The views of a scene show one set of named points, each view turned or mirrored, and shifted as a whole, with a little noise and some points left out.
(in the rows, 128 means zero)

Scene 1
View 1
j_892: [197 130 103 132 150 151 147 132  77 124 120 139 135 114 118 152 139 132
 157 125]
j_238: [167 129 151 162 187 141 149  98 107 133 101 146 139 145 119 149 145 137
 156 146]
j_258: [140 105 148 150 198 122 179  38 131 123  91 119 134 184  95 148 174 154
 105 180]
j_668: [178 141 109 147 161 145 156 130  96 102 131 124 139 162 132 142 153 134
 166 141]
j_847: [152 147 161 165 179 162 134 119 120 120  89 105 164 164 140 146 145 128
 150 125]
j_424: [166 134  88 148 113 137 132 145  86 101 160  62 169 181 138 137 163 151
 101 173]
j_541: [179  97 102 123 152 131 161  78  88 136 103 124 134 121  90 156 154 150
  98 155]
j_466: [152  97 108 127 177 116 193  40 117 110 106 112 126 179  88 148 182 157
  95 183]
j_548: [160 151 139 152 172 165 145 129 115 104  98 103 158 167 142 145 150 126
 161 119]
j_310: [155 141 112 146 148 147 150 123 109  96 126  78 161 187 137 141 165 139
 126 151]
j_174: [164 160 176 166 206 176 142 126 122 121  69 146 149 142 142 151 132 113
 201  92]
j_337: [170 136 118 162 168 126 161 112 100 106 149 133 133 180 127 139 161 144
 161 172]
j_509: [188 161 130 158 146 176 112 183  84 121 116 117 165 123 155 148 123 117
 181  99]
j_514: [181 133 109 130 159 156 154 121  94 114 104 121 143 133 121 152 147 131
 151 121]
j_56: [161 124 163 171 202 130 157  78 115 136 104 159 130 157 111 148 149 142
 156 163]
j_139: [187 138 131 160 166 144 138 133  87 131 126 152 138 129 128 148 136 133
 172 139]
View 2
j_139: [128 142 145  95 132 115  78 107 124 139 119  89 123  98  99 144 126 155
  87 175]
j_668: [132 113 139  91 140 112  98 109 125  96 102 100 132 100  95 140 126 140
  83 157]
j_258: [143 113 107 113 149  93 152  60 169  65 165  78 118 184 118 194 115 162
  82 136]
j_509: [122 147 162  86 128 133  53 138 110 154  91 101 159  87 109  95 134 112
  83 149]
j_56: [134 124 123 116 140 107  96  68 140 113 167  69 106 135 117 182 117 159
  89 161]
j_514: [124 134 134  99 133 107 105 129 137 121  96 100 149 125 107 152 144 145
  77 156]
j_424: [151 134 158  41 144 118 153 109 151  61  79 123 148 129  69  86  96 142
  84 135]
j_310: [141 111 140  76 146 115 129 103 142  65 101 107 148 132  97 118 115 125
  80 125]
j_847: [129 123 138 105 139 128  81  96 132 112 140  82 146 138 130 127 123 109
  83 119]
j_466: [143 113 104 101 147  83 179  79 175  53 132  94 121 179 100 201 125 179
  79 148]
j_238: [130 131 130 110 137 111  91  89 137 124 145  79 123 131 117 165 125 150
  85 157]
j_548: [128 112 136 104 139 121  85 109 127 102 116  92 150 121 121 131 133 109
  79 126]
j_174: [114 114 130 136 133 126  34 108 110 147 145  70 143 110 148 155 148 102
  80 135]
j_541: [134 161 124  90 132  93 155 113 172 118 110  99 138 170  97 173 135 186
  81 166]
j_892: [124 149 140  92 128 106 101 133 134 140  90 103 140 110  94 150 142 162
  81 177]
j_337: [139 105 134  89 144 104 112  87 130  78 119  95 112 101  87 157 113 157
  86 166]
View 3
j_174: [144 179 156 145 111 128  31 115 130 145 115 166 126 128  60 128 120  93
 145 137]
j_258: [138 135 118 109 167 131  75 114  86  88  58  82 166  67 118 169 112 152
 172  82]
j_56: [139 153 113 108 155 146  50  96  97 124  88 126 160  72  92 150 128 117
 169 125]
j_139: [143 147 120 107 137 154  76  86 120 154 110 159 141 128 109 146 138 101
 182 173]
j_466: [133 117 118  90 181 135  99 121  89  74  56  81 155  88 144 176 123 160
 198  91]
j_548: [150 141 145 144 126 131  78 103 141 132  97 133 137 154 103 139 108 116
 152 131]
j_892: [137 145 136  96 133 149  99 104 113 146 107 161 127 149 130 157 143 112
 203 176]
j_541: [131 141 134  85 139 139 116 116  76 124  72 122 145 109 154 187 134 149
 212 141]
j_668: [147 124 122 117 152 149  87  91 142 129 101 137 139 151 117 140 124 110
 175 151]
j_238: [141 154 126 113 140 142  63 100 105 134  93 137 149  99  99 151 126 114
 171 137]
j_310: [153 110 130 137 147 138 112  90 144 123  80 104 152 162 138 149 103 135
 161 126]
j_847: [151 152 144 149 116 128  72  98 128 144  91 128 149 131  96 144 102 120
 141 126]
j_424: [158  89 114 130 148 151 152  62 144 143  74  99 165 180 172 160 101 144
 171 152]
View 4
j_258: [140 100 171 101  93  74 129 115  71 201 109 110 132 154  89 102 114 130
 127 161]
j_466: [141 102 180  96  86  80 148 113  76 200 106 121 136 112  70 102 113 135
 169 154]
j_238: [121 120 145 123 127  89 120 139 106 146 123  97 160 142 160  99 134 118
 123 153]
j_668: [124 122 150 132 160  90 132 133 134 123 122 112 148  99 152 119 123 126
 150 133]
j_847: [128 113 149 124 156 111  95 157 127 138 110 116 133 138 156 110 109 118
  95 141]
j_139: [111 134 133 129 147  93 133 141 127 120 126  90 175 110 185 105 140 121
 140 145]
j_892: [115 135 142 120 132 116 141 159 130 123 118 102 183  80 175  97 139 119
 165 141]
j_174: [121 114 149 159 150 114  77 168 133 102 134 115 150 169 188  91 143  87
  98 143]
j_310: [136 112 162 111 162 101 124 136 129 149 102 128 122  89 117 128  92 138
 135 130]
j_424: [128 127 143  84 181 100 153 131 141 157  87 112 131  38 125 146  73 168
 144 124]
j_56: [122 117 146 124 117  70 124 121  89 159 128  89 156 164 149 100 139 119
 119 161]
j_514: [124 124 154 122 132 118 124 160 129 130 114 116 164  93 155  99 128 115
 155 139]
j_509: [113 139 128 133 185 132 108 178 166  91 115 108 165  86 210 112 122 116
 120 126]
j_337: [125 120 150 127 156  64 146 105 118 138 125 101 142 109 136 126 123 137
 154 139]
View 5
j_337: [158 112 136 150 173  74 120 113 183 139 141 129 110 100  83  92 131 109
 129 139]
j_509: [191 119 141 151  90 178 144  96 191 149 176 129 129 149  64  94 108 124
 173 153]
j_56: [148 154  99 165 135  79 118  94 186 154 108 133  97  99 110 117 123 134
 100  95]
j_174: [181 161  84 148  78 141 125  74 189 132 122 159 102 123  73 108  97 155
 158 111]
j_310: [139  99 131 171 150  98 123 127 173 114 152 113 105 101 101 112 105  96
 169 175]
j_514: [156 100 131 150 124 130 146 108 178 135 123 125 118 137  92 123 117 130
 131 153]
j_892: [165  96 149 145 127 139 156 106 180 154 130 120 129 151  84 117 130 131
 112 149]
j_139: [177 124 138 148 127 126 139  97 190 164 145 128 122 133  79  99 130 129
 119 124]
j_424: [134  77 164 181 168 104 130 145 175 133 185  86 118 106 108 105 115  69
 166 194]
j_847: [152 144  98 173 103 121 122 100 182 129 137 130  98 106 101 118  95 125
 162 134]
j_541: [119  92 140 173 145 106 153 125 172 154 104  95 115 132 134 150 128 121
  83 147]
j_258: [105 131  94 183 161  46 115 119 172 128  89 115  84  79 144 142 113 119
 100 121]
j_238: [154 139 112 162 126 103 128  97 185 151 122 129 106 114 101 115 120 131
 116 114]
j_548: [159 125 109 159 115 121 126 103 181 117 139 134 103 113  87 111  98 122
 171 152]
j_668: [165 108 135 147 146 107 130 110 182 133 143 132 115 118  76  99 121 118
 146 151]
j_466: [100  97 115 174 182  43 127 132 165 121  83 109  93  90 140 147 123 115
  90 148]

In a view up to two points have been moved. Name them for each view, in the order of its rows, or write none.
view 1 | j_668
view 2 | j_337
view 3 | none
view 4 | j_466, j_310
view 5 | j_56, j_847
